A landscape with many peaks, sampled at points; each row gives a point and its height.
From any point a climber steps to the highest of the 2 points nearest to it. It stops when none of these is higher. Distance is the straight distance between rows; heights are no part of it.
Toze: [-12  29 -16  27  14  15  -4  37 -22  24  32  15  15  22  19  11 -16  12
  -5 -12  36  18  19]  h=2.26
Gazab: [  1   1  -1 -17   3 -23  -1   5  21 -26 -21   5  -1  12  -8  29 -26  -2
  11   3  18 -43  -8]  h=1.25
dedi: [-19  -3  22 -15 -33  11 -16 -14 -11  11 -25  20  -7 -16  32  -4   8  30
  -9 -12  12  -8  19]  h=1.98
Zuzun: [ -9  -4 -11  -5 -24  18 -33  -6 -19  -2 -27   3  -2  -9  18  17 -16  22
 -13 -17  21 -20  25]  h=2.25
Sotan: [-32  16  17  24   8  -4 -13  17   1  22  12  31 -14  13  17  -1   0   2
   7 -24  29   8   2]  h=1.62
Vulu: [ 17   6  -7 -42 -27 -19   6 -27  29 -17   1  -7   8  10   2  -1  -4  22
  -7  21   8 -15  32]  h=1.79
Nisa: [-12  -2 -22  19  32   3  12   7  32  18  29   4  -8  -4   9 -11   1  -4
 -11  18 -13  22   4]  h=1.02
domo: [-11  11  -8 -12  11 -11  -7 -31  23   7  57  23  11  23 -15  11 -11  15
 -12   8  -6  -7  -1]  h=0.48
dutoz: [  6   9 -14  23   2  19 -17  17 -32   7  39 -12  23   3  15  17 -27  25
 -15  -4  28   3  39]  h=2.62
vab: [  9   6 -47  -2   6  14  10  24  -2  -6  -3 -20  -2  -3  34  21   8  11
   0  25  46  -6  21]  h=3.14
pav: [ -3  13 -27   9 -17   8 -34  16   7 -23 -63 -21   7  10 -23   6 -26  -8
  15 -19  -7 -16  -8]  h=4.39
gute: [-10   3  28  -8 -17 -12  12  -8 -23  24  54   3  15  11 -10   8  15   4
  -1   5  18   7  22]  h=3.13
lusa: [-16  22 -21  18  23  21 -12  31  -7  26  23  26 -19 -17  29   0  23 -15
  -9 -23  30   0 -29]  h=1.15
gil: [ 12 -25  16 -19 -18  12  -8 -26  -8 -10  17 -16  29 -20  14  -2  15  15
 -10   0 -31   1   6]  h=2.34
liri: [-38  26   3  27  21   8  -9  25 -12  45   2  37 -35 -12  17   3  -3  -4
  -2 -15  32   7 -24]  h=1.37
Zuzon: [ 28  25  -7 -15  11  16   6 -13  24  10 -14  -5  28 -15 -24 -38  -1 -19
  14  23 -21  15 -32]  h=5.44
Nevel: [  0  -5  18  -1 -19   7  15  14 -48 -16  -6   9  17 -17  29   9  20  14
   0 -13  23  -1 -16]  h=4.09
zavof: [  6  10  -4 -14  -7 -12  49  15  -7  -2  15  -4  17  10  -4   7 -11  21
  -7  27  10  11  15]  h=3.51
dozon: [-10   3   9 -28   2  -4 -12 -24  23 -10 -12  23  -6 -12 -10  -3  -2 -22
   5  -5   5 -23 -17]  h=1.04
vol: [  7  -3 -12  -2  -3 -10  22  23  -4 -24 -19   4  10   6   1   7  -6  17
   9   6   4   7   4]  h=4.14
pez: [  9  -8 -35   5 -12  36  -4   4   0  29  15 -10 -13 -56  19 -12   5  -8
 -26  -5 -10  29  -3]  h=4.68
seb: [-11  13  48  -4 -15 -19  19  -5 -17  15  32  31  -7   1  11  -3  38   4
  -2   2  25  12 -20]  h=1.58
Zatib: [ -8  28 -12  15  19 -14  -9  13   1  -7 -48   2  15   2 -38  -2 -22 -20
  34 -33  -7  -1 -37]  h=2.87
Big: [ 17 -12  24  -1  -5 -38  26 -11   3 -22   4 -12  17  30 -20  15  -3  11
  14  -1 -47  -6  -4]  h=3.57
fede: [  5 -10 -45   6   8  20 -15   6  17 -19 -16 -18 -10  -1  28  18 -10  11
  -8  23  19  -9  35]  h=2.79
gid: [-13 -33 -14  21   0  15 -18  -6  20  11  -6  -7 -42   8   7 -15  28 -26
 -10   5 -15  13   8]  h=4.77
movo: [  8  -2 -11   3  -2  18  24  12 -19   8 -41  -4 -38 -28 -10  -6   2 -26
 -10   5  -2   7 -17]  h=0.64
Rari: [ 15 -10 -15 -19   5 -22 -16 -21  44 -28 -22  -9  -1  26  -6  18  -2   0
  12   8  -8 -28   0]  h=1.40
mabiv: [  5 -10 -37  11  -1  48 -30  21  -7  25  18  -5 -35 -29  19  -4   4 -12
 -22 -13   9  16 -14]  h=5.11
zages: [ -2  -8  24  12  21  -9  41  -7 -18 -10   4 -29  22 -12  -7  22  -9   8
  21  17 -43  -4   6]  h=5.03
let: [ 15 -11  20  12   6   9  34  20 -35   1 -19   6 -23 -20  -6  -7  19 -12
  -7   5   9   7 -28]  h=0.49
tefo: [ -7  26 -25   7  20  14   8  24 -16  -4 -49   9  -4  -9 -26  -7  -9 -10
  23 -18  -4  30 -26]  h=2.40
Rava: [ 26  -7  30  -9 -15 -28   5 -23  -8 -16  13  -2   1  33 -30 -18   0  -7
   2  -3 -34  16  -7]  h=3.11
fabas: [ 19  14 -22  10  -2  21   9  28 -22  12   3  13 -28  -9   1  -6  15  -7
 -20   2  48  24 -13]  h=1.73
kaloz: [ 14 -22 -21   6 -17  33 -40   6   3   2  29   9 -29 -31  27 -16  29 -22
 -13 -12  28   1 -10]  h=4.71
vid: [-14 -21  11  -6  -3 -17 -23 -32  15   1  26  -8   7  33  -7   5  -4  33
 -13   3 -14 -13  28]  h=3.34
resiv: [ 14  16   6 -13 -12 -11  -3 -15  22  -5 -31 -16  16 -14 -17 -29  -4 -22
   5   8 -24  -5  -4]  h=6.30
gov: [  5  20  23  -2   8  -8  -9   4  -5  -5 -36   8  16 -15 -35 -17   2 -23
  36 -20 -17  10 -49]  h=3.25
Zisag: [ 21   4 -12 -35 -23 -10 -24 -35  28 -16  -7  -8  14  23 -11  -3   2  17
  -9   0 -20 -19   1]  h=1.59
padig: [  3 -27  44  10 -17   6  -8 -17 -19  -9  18 -11  16   3   2 -17  14   9
  -5 -13 -44   5   1]  h=2.59
Nomod: [ 22 -25  16 -23 -26   3  -6 -43  -2  -8  47  -7  16   6  -7  15   3   7
 -10   8 -30 -23  14]  h=2.10
davo: [ 15   5  21   7  -6 -20  10   3  10   0 -33 -20 -14   7 -20 -13 -23 -42
  10   5 -26 -14  -6]  h=5.51
zez: [  1  -2  51 -10  -5 -14   2 -28 -19   9  32  20   4  10 -45  -6  -8 -22
   4 -14 -14  -8  -9]  h=3.54
Kenu: [  4 -15  15  -7 -25  10 -29  -3  13   7  17  19 -22  -6  19 -11  23 -15
  -7 -21  21   2  -4]  h=4.38
Duk: [  3  13  40  11  10 -20   9  -3 -15   3 -19  -2  32  -5 -37  -1  -8  -4
  33 -23 -37   9 -31]  h=3.62
Dipa: [-19 -21   3 -11  10 -16 -23 -26  38  -4  -3 -10 -10  19  17  -4  10  18
  -6  12 -12 -22  23]  h=3.66
firi: [-10   0 -38  11  31   9  -1   2  23   7  15  -7   4   0 -10 -20 -28  -2
 -11  14   2   4  21]  h=0.91
gar: [ -7  -3  43 -10   7 -15  19 -10 -11 -13   3  15   6  -7 -23   8  -8 -22
  12  -2 -10 -15 -27]  h=3.79
Dipat: [ 12  -7  20   8   2  -8   7 -11   6  -6  -9 -31  21  11  -7  -7  -7  12
  13   6 -44  -4   8]  h=4.18
badu: [  0  10 -36   7  12  22  18  25 -12   6 -19  11 -21   0 -15  -5   7  -6
 -10 -16  23  36 -31]  h=2.00
ruru: [-13   4   6  13 -12  -2   1   6 -42  18  51 -21  26  21  -5  24  -4   9
 -10   2  26  -5  43]  h=2.90
Ziriv: [ -1   1 -22  -5  23 -10   0 -12  18  -6  44  -8  27  34 -23  -5 -18  22
  -7   0 -23  15   4]  h=0.62
monud: [  3 -29 -23  17  10  28  -6  14   7   1   7  -7 -33   4  20  10  13 -11
 -14   9  10   4   8]  h=4.36
novu: [ 11   4 -32  25  27   7   9  35 -15 -16 -26 -11 -14  17 -24   5 -24 -22
  11  -4   1  -1  15]  h=3.44
Vun: [ 24 -10  11 -24 -36   5 -33 -22 -17   7  12  31  -1 -31  16 -19  14 -18
 -12 -33  24   2 -20]  h=4.07
Derup: [  9   8 -11 -17 -25   6   5  -9 -18  -3  13  -1  28 -12  37  11  13  15
  -4   0  42  -4  14]  h=4.10
madot: [-24   0   9  10  18 -29  10  -8  20 -12 -18 -13  29   9  11  23   9  52
  25   0 -27  -2   9]  h=2.78
rored: [-36  17  -5  -1  25 -19 -15 -11   6  -7   3   3  30  10 -17  14 -26  24
   6 -11  -2 -23  -5]  h=0.28
malu: [-19  -2  11 -14  16 -15  -1 -15  -6 -14  34  14  20  14 -13  26  -8  10
   3  -1   4 -19 -11]  h=0.39
zube: [ -4  14   5 -18   8   2  28  -5   9  16 -36   0 -12 -45  -8 -18  -5 -21
 -10  22  -5  -1 -13]  h=0.79
rus: [ 13 -19   4 -26 -22 -13   1 -25   8  -4  30 -13   5  -6  13   6   5  -4
 -13  26   2 -22  33]  h=1.95
kod: [  9  16 -33   6  -7  11  -3   4  -1  16  16  -9   1 -20  51  11  20   3
 -10   5  44  -9  11]  h=3.58
sidun: [-12   4  16 -14 -12 -17  17 -21  12  -6 -18 -25  42  16  11  17   3  32
  15   2 -47  -7   3]  h=3.49
Fazud: [-11  -2 -18  -7  -2 -17  16   9  23 -21 -29   2  12  18  16  12  17  38
  15   3 -27   2   6]  h=3.40
Gudi: [  7   4  11 -27 -25   5 -10  -1 -20 -13  -1  24   1 -19   4   3  19   5
  -3 -15  35   7 -26]  h=3.73
sabef: [  1  16 -15  -5 -10  -1  -4  12   4  -9 -61 -11   8   3   0  -1  -2   0
  16  -6 -23  -1 -11]  h=5.16
Somin: [-11  15  31  28  16 -10  27  17  -9  27  35  26 -21  -4   9  -8  25  -1
  -5   8  21  13 -24]  h=1.36
zapad: [  8   6 -19  29  20  -8  10  21  -4   2  -9 -24   7  17 -15   8 -28  11
   6   1 -20  15  31]  h=2.88
Tamal: [  2 -33   4  -1  11   1   2 -12  24 -10   0  -5 -29   8  25   1   8  -3
  -2  26  -1 -13  24]  h=3.97
gav: [ -1  -8  30 -20 -21 -22   3 -21 -14  12  37  13 -12  18 -29  -1 -10 -16
  -8   9   9   2  18]  h=3.35
pak: [  3  -8 -17  20  17   1 -24  14   2 -12 -39 -17  -5  13 -25   1 -26 -34
  15 -12  -9 -13   2]  h=3.90
luma: [  4  14   7 -14 -18  -5  36   6 -25 -11  -1  -6  30 -21  29  27  17  26
   4  16  15 -11  -1]  h=4.93
gal: [ -7   2 -39  12  26   7 -11   5  21 -14   9  -4  27  14 -12  -9 -10  13
   5  -7 -12   5  -4]  h=0.78
Rem: [ 15  -1 -26   2   9  33   0  -4   7  18  11 -16  10 -32 -10 -29  -1 -15
 -14  11 -21  35  -4]  h=4.27
gop: [ -1  -7 -23  -5 -17  12 -25  15   2 -12 -25 -10 -13  19  14  12 -16   8
  -7  -1  31 -21  40]  h=2.52
sarim: [ 20 -11  40  23  -6 -18  31   9 -13   2 -43 -23 -17   8  -2  18 -23 -19
   9  10 -23 -18  10]  h=4.74
Lus: [ -7   6 -13  -8  27   7  -3 -13  28   2 -30   5  -5 -33   5  -8   6 -21
   0  13  -9 -12 -21]  h=0.92
Loneb: [-14   5   0  14  22  -2   8  20  26  33  34  27 -38  -3  10 -18  11 -12
   0   5   9  21 -21]  h=1.17
tel: [-10 -18  -1  14  14  -7  -1  -2  -4  -7  14 -21  -4  28   1   0 -15  25
  -4   9 -10   2  39]  h=2.95
bevip: [ -9  29 -16  22  -2   3  -7  38 -10  24  23  34 -25  23  13  -1   5   6
  -2  -8  41  26   5]  h=1.91
resi: [ 16   6 -23   5  10  23  13   6   2  -3 -23 -27  11 -19 -26 -28   1 -20
   9  13 -28  19 -27]  h=4.78
rut: [-19 -30  15  25  18  17 -41  -2  11  12 -12  -3 -64  10  11 -18   7 -30
   0  -8  -1  11  15]  h=5.20
dano: [ 17 -26  41 -10 -21  -8  -3 -11  -8 -25  10  13 -15  10  -8 -21  24   1
  -1  -7 -18  13 -15]  h=2.84
tuze: [-21  -4  40  -6 -25  -1   6  -4 -11  14   6  17  -6 -15  13  -6  22   4
  -9  -1  12   4  16]  h=1.77
gik: [ -2  -5  29  20  21  -5  27  12 -20  -7  -1  -3   7 -13  -7  -5 -14  -5
  10   3 -19   5 -18]  h=4.23
bip: [  9   5  -4 -42 -16 -12  -4  -2  20 -19 -25  23  -4 -13   1   6  -8 -10
  -2  -3  37 -28  -7]  h=1.13

For each start below, name the point where the climber stops.
Sotan: zages
rus: Dipat
movo: Dipat
rored: luma
tel: rut
tuze: luma
malu: luma
